A landscape with many peaks, sampled at points; each row gives a point and its height.
A climber steps from a point to the highest of its 6 nearest points, and stops where none of them is higher. Distance is the straight distance between rows; heights are no part of it.
(392) (h 4.57): [-16  24   8   3 -38 -61  10  18]
(589) (h 4.46): [ -7 -14   2   7  43  14  61 -39]
(423) (h 5.08): [ 14 -86  -5 -18 -18  38  12 -84]
(564) (h 6.20): [ -8  58  -4   1 -14 -20 -53  67]
(303) (h 4.81): [-15  54   0  -2 -23 -41 -16  44]
(358) (h 6.51): [ -9  53  -2   0 -19 -30 -54  65]
(217) (h 5.51): [  4 -62 -19  -7  32  60  21 -75]
(121) (h 3.71): [ 55 -15  -7  12  33  53 -97 110]
(109) (h 6.37): [ -6  -5  11   2  -6 -32  51 -25]
(335) (h 4.88): [ -2 -19   6   3  31  10  61 -44]
(252) (h 6.21): [ 15 -85  -9 -17 -15  56  -2 -90]
(278) (h 4.99): [  4 -44 -11  -4  44  45  42 -68]
(489) (h 5.60): [-11  42  -4  -3 -33 -41 -63  60]
(2) (h 2.14): [-12  17  12   7   3 -32  48 -11]
(274) (h 4.19): [ 38  10  -8   3  18  33 -98 102]
(84) (h 5.00): [  9 -44  -3  -4  30  25  46 -64]
(492) (h 2.32): [ -1  -9   1  10  53  18  65 -40]
(517) (h 4.07): [  22   14   -8    1   -6    1 -104   89]
(373) (h 3.34): [ -6 -19  15   1 -29 -49  44 -27]
(468) (h 5.15): [-19  36   9   8  11 -24  43   4]
(146) (h 3.68): [ 47   8  -5   5  30  48 -97 106]
(283) (h 4.54): [  6 -42   2  -2  16  10  49 -58]
(329) (h 3.76): [-15   0  13   2 -14 -45  44 -15]
(578) (h 4.51): [  9  41  -8  -2   0   5 -89  88]
(67) (h 5.42): [-17  69   5  10  24  -8  29  32]
(585) (h 2.54): [-14  24   6   6  -8 -38  40   1]
(133) (h 4.27): [  32   11   -9    1    7   19 -108   97]
(352) (h 5.04): [-18  72   4   4   8 -16  -3  45]
(314) (h 3.82): [  3 -42  13  -1  -6 -19  50 -52]
(14) (h 5.10): [-14  33   2   3 -51 -59 -49  47]
(127) (h 4.35): [-15  58   5   8 -10 -36   4  35]
(181) (h 3.38): [ -1 -24  18  -2 -18 -37  50 -35]
(531) (h 5.56): [  2 -72 -24 -13   6  82 -15 -89]
(448) (h 5.24): [-15  53   1   5 -29 -40 -37  55]
(89) (h 5.71): [  7 -81 -18 -15 -12  71 -12 -88]
(419) (h 2.92): [  4 -45  17  -3 -26 -37  49 -44]
(18) (h 4.32): [-15  34   8  10   9 -28  47   0]
(39) (h 3.65): [-12 -59 -26  -6 -61 101 -67 -94]
(198) (h 6.84): [  7 -68  14  -7 -15  -4  41 -64]
(494) (h 4.11): [-13   6  11   4 -43 -66  29  -4]
(12) (h 2.84): [ 30  38 -10  -1  20  41 -87 104]
(516) (h 5.58): [-12  73   6   4  -1 -14 -25  61]
(95) (h 5.31): [ -1  41  -8  -3 -26 -28 -73  68]
(79) (h 6.28): [-13  40  10  11  31  -8  61  -3]
(136) (h 5.29): [ 10 -76  -1 -11  -5  23  27 -74]
(257) (h 5.11): [ -8  83  -4   4   9  -3 -27  69]
(507) (h 6.02): [-20  39   6   5 -28 -53   7  24]
(268) (h 5.59): [  7 -69 -12 -12  13  58  12 -84]
(385) (h 5.28): [  8 -69  -5 -12   5  35  29 -75]
(287) (h 0.42): [  1 -26  -7   1  60  38  59 -53]
(432) (h 5.72): [-18  45  11   7  20 -16  48   5]

For each start below, name the point where the climber stops.
(133) => (358)
(217) => (252)
(385) => (252)
(121) => (358)
(12) => (358)
(517) => (358)
(278) => (252)
